The views of a scene show one set of named points, each view turned or mirrored, and shifted as a whole, with a little noise and some points left out.
In the rows, zero is written as 100.

Scene 1
View 1
q84: [112  74 110  69  94 119  87  77 109  95 109 114  81 107 106 100 101  72
  96 101  95 101  75  89  70 108]
q71: [ 90 110 125  66  84 109 107  53  81  74 124 124  86 105 107 108 125 112
  95 101 104  83  75 105  90 102]
q572: [101  92 106  68  76  98 101  73 106  91 142 110 112 123 123  97 121 112
 100 121 103 109  67  92 106  95]
q4: [101  97  98  92  80 122 100  88 105  81 155  97  74 119 117 107 106  84
 116 105  82 120  56  75  96 109]
q478: [ 86 109 120  80  95 110 139  76  98  85 178  99  74 124 120 101 137 113
  95  97  55  98  70  73 116  97]
q558: [ 95  85 110  76  82 117 108  90  99  84 124  89  55  77 118  93 129  61
 101  95  84 111  75  94  66  99]
q454: [111  83 114  73  95 114 111  75 105  94 123 116  75 105 102  99 115  84
  85  97  86  97  95  86  67  99]
q831: [ 99  91 117  67  85 102 120  83 107 100 143 100  86 107 121  90 131  99
  92 109  74 103  76  83  98  93]
q138: [ 97 113 119  70  77 115 107  84  98  97 138 100  88 111 113 108 107 112
 110 106  70  93  57  78 117 111]
q238: [115  82 110  71  71 110 103  91 104  96 107  99  71  80 105  93 121  70
  97 103  95 108  96  93  57  95]
q509: [ 95  79 109  67  95 120  82  79 111  92 120 102  86 111 122  99 101  75
 105 103  89 105  45  89  93 112]
q404: [114  82 102  60  64 108  58  74 103  92  85 119 111 101 108 105  88  86
 112 122 133 104  62 107  79 109]
q732: [129  82 115  69  82 108  98  70 102  97  94 129  86  99  87 102 105  88
  85 104 110  90 113  94  51  99]
q773: [114  94 128  54  87 111 103  82 108 120 106 108  94 104 103 102  96 105
  91 105  68  78  79  78  98 110]
q604: [ 99  70 118  56 115  96 107  42 109  90 132 140 112 138 116  93 128 107
  70 108 109  90  86 102  88  91]
q29: [106  73 104  70  88  96 112  78 119  99 148 106 104 123 125  87 129  96
  88 118  91 116  81  86  94  86]
q375: [ 83 112 125  68  82 106 126  69  84  80 143 104  77  99 117 101 141 110
  96  99  80  90  74  96 101  95]
q42: [106  89 130  50  82 106  95  60  88  94  76 127  85  81  98  97 119  93
  82 101 113  73  97 115  60  99]
q204: [ 86  94 116  65  75 113  88  70  88  76 105 105  80  82 118  99 124  80
 105 104 112  99  60 114  80 103]
q731: [ 96 101 125  65  88 129  89  77  92  91 101 106  66  90 104 112  97  81
 106  90  79  82  57  89  84 120]
q246: [101  84 134  57 113 124 110  70 101 103 109 114  64 102 103 101 107  83
  81  83  59  72  78  83  79 113]
View 2
q42: [ 92 102 114  89 112  95  86  95  88  85 103 101  72  83 126  83 163  85
  81  79 108 130 102  84  90  99]
q478: [ 78 101 143 106  69 123  95  70 131  98 108 118 109 102  86 120  87 114
 118 116  96  79 116  83 117  36]
q375: [ 77 105 138  98  82 113  96  85 108  94  95 124  93  89  99 109 113 112
  97  98 105  95  99  81 111  55]
q404: [ 83 106 101  86 124  73 100  77  74  75  98  58 105  76 132  91 118 126
 109  73 122 135 105  97  74 116]
q29: [ 81 107 109 115 108 120  91  54 116  84 110  78 119  85  92 108 102 104
 107  95  92  87 112 104 100  73]
q773: [ 92  84 123  74  85  83  69  69 105  90 121  77  97 108 115 115 119  99
 102 105 104 114 140  86  95  80]
q509: [106 100 122  98 105  78 101  76 115  92  96  81 117  83 104 119  95 113
 123  91 107 129 114  95  88  90]
q831: [ 86 102 121 105  93 114  88  64 114  90 108  97 112  92  92 117  99 106
 103 100  97  89 116  93 105  64]
q732: [ 99 108 100  98 117 113  91  77  92  70 125  93  89 101 127  69 149  89
 103  87 102 122 120  85  76 101]
q71: [ 70 105 133  94  89 104 103  92 101  95  98 103  81  87 120  89 131 113
 108  93 113 110  93  83 105  68]
q84: [112 103 112 101 114  92  98  77 110  80 109  88 107  91 112  97 118  99
 119  90 104 130 120  92  78  98]
q558: [126 109 120 110 112 104 103  87 106  76  94 135 113  87  87 112 104 103
  98  85 100 121 110  80  83  88]
q572: [ 63 106 116 103  99 105  96  62 100  87 102  73 112  82 106 108 100 124
 109  94 106  90 104 100 103  71]
q604: [ 67 106 116 113 102 116  94  67 131 106 114  56  88  78 116  84 143  88
 117  97  95 102  97 114 113  71]
q204: [ 95 109 125  97 111  88 107  93  91  86  84 109  99  72 108 104 119 116
  97  76 115 126  90  88  90  91]
View 3
q29: [ 83  99 112 115 102 119  89 119 101 118 115  70  83  91 112 118  97  98
 104  88  76  86  88  89  68  96]
q572: [ 94 100 107 128 115 113 106 111 111 125 120  82 103  92 114 112  89  93
  97  74  85  82  85  94  77 100]
q773: [105 114  80  94 110  99 107  94 112 108 108  73  96  93  96 112 111 105
 122  78 115 116 108 114  78 107]
q831: [ 91  89 112 119 101 113  97 106 112 113 106  63  92  98 103 105  95 106
 119  83  84  98  95  88  76  94]
q731: [139 110  80  93 124 104 108  86 115 104  91  70 114 113  91 103 116 126
 114  92 125 103  86  87 100 110]
q604: [ 68 118 113 127 142  95  94 114 102  90 137  71  89 105 110 137 111  95
  99  95  84  77  98  95  77 127]
q84: [120 121  85  83 119 117  91 108 101 110 102  73  95 101 103 124 121 117
  98  99 107  89  82  81  85 112]
q509: [129 110  86 114 119 113  93 109 108 113  78  72 105 104 107 118 111 106
  96  98 102  89  71  90  84 101]
q238: [115 103  98  63 104 133  89 104  89 121 118  71  92  99 103  99 113 137
 106 101 112  88  90  76  86 109]
q42: [105 117  94  74 143 111 105  90  85 102 146  80 106 115 101 101 122 133
 102 102 130  83 105 104  95 138]
q558: [126  86 107  83 102 133  87 103  95 114  94  61  98 112  99  91 110 141
 113 109 104  88  81  67  91 100]
q478: [ 89  72 125 139  97  98 109  98 138  96 100  51  95 104  91 102  81 106
 138  72  71 106  96  67  86  85]
q404: [131 134  73  90 136 121 106 107  93 138 122 102 115  92 121 117 113 106
  68  87 121  71  72 106  87 118]
q138: [116  93  94 123 106 101 119  93 131 116  97  73 109  96  98 101  90 101
 120  67 101 108  92  93  87  91]
q732: [ 98 130  87  56 125 116  99 100  97 108 146  79  88  93 102 123 120 128
 101  90 113  87 101  79  88 129]
q4: [126  98  97 113  97 120 104 109 129 121  85  70 101  93 103 114  91 109
 107  76  83  91  67  56  89  84]
q204: [129  98 104 105 133 121 103  97  95 118 113  81 119 118 108  90 106 129
  94 102 115  74  77  88  98 115]
q246: [109 110  90  90 121  97  97  93 112  80  95  54  93 115  85 117 124 121
 132 101 114 113 107  90  90 117]
q375: [101  80 118 124 120 106 110  91 115 103 115  64 110 117  97  87  92 119
 122  87  98  92  97  85  94 105]
q454: [ 98 109  98  82 112 112  94 103 107 100 117  63  85 101  97 118 115 124
 115  94  99  94  96  71  85 113]
View 4
q572: [125  98  90  81 108  63  93 113 136  81  98 119 134 104 127 107 111  56
 134 115 105  49 106 121 120  94]
q204: [112 122 100  84 106  57 108 115 151  82 112 100 127 111 104 105 113  93
 106  87  95  76  96 121  94  89]
q29: [127 103  86  71 119  68  86 103 124  84  93 108 138 100 125 118  89  49
 114 114 101  50 119 114 129  85]
q731: [106 102 100  95 121  60  92 120 121  89 102  96 107 103 115  87 114 135
 112  90 110  86 105 101 100 100]
q558: [102 125  86  64 121  65 102 116 129  85  97  97 121  98 113 121  95  99
  88  86 103 105 130 107 109  90]
q138: [114  87  82  80 106  58  88 122 116  80  93 121 113 100 143  94 120  94
 136 110 115  68 116 104 121 109]
q4: [105  92  93  81 119  76  90 124 118  93  87 117 130 100 119 119 110  79
 138 110 125  94 136 111 117 100]
q246: [108  93  83  86 132  69  74 111 102  88 101  85 107 102 127  86  89 127
  89  96 101  65 101  83 108  89]
q375: [ 98  92  61  66 100  68  93 124 124  71 111 113 116 109 149 105 111  77
 105  97  96  72  99 106 102  98]
q238: [116 129  97  74 140  63 114 112 141  81  97  99 113  90 111 111  83  98
  87  98  95  92 111 117 120  86]
q478: [ 98  71  51  60 101  78  74 125  97  76  96 120 122 105 163 114 106  61
 122 111 110  71 125  93 118 102]
q454: [110 102  88  82 142  79  91 113 120  86 100  94 117  96 122 106  81  92
  95 106 100  73 101 106 113  80]
q732: [123 112 103  98 160  80 112 109 142  84 107  93 106  90 112  96  74 100
  92 114  92  66  73 120 113  74]
q604: [123  85  87  93 120  81  74 102 126  89 113  91 140 119 119 103  87  54
 108 112  88  20  75 110 103  70]
q84: [120 111 110  94 138  68  92 109 128  96  96  91 124  99  99 103  91 104
 107 103 108  72 107 109 112  84]
q71: [102  91  79  90 111  74  99 124 136  77 119 107 116 114 132  96 112  85
 112 101  96  62  74 115  90  89]
q509: [117 104 107  89 113  58  81 110 123  96  92  97 136 107 100 104 110 100
 126  97 116  70 127 106 113  95]

Which points are out of place in each view (at most two, in the order of its rows)? Write - if all are in place.
view 1 -> q831
view 2 -> q773
view 3 -> q375
view 4 -> q204
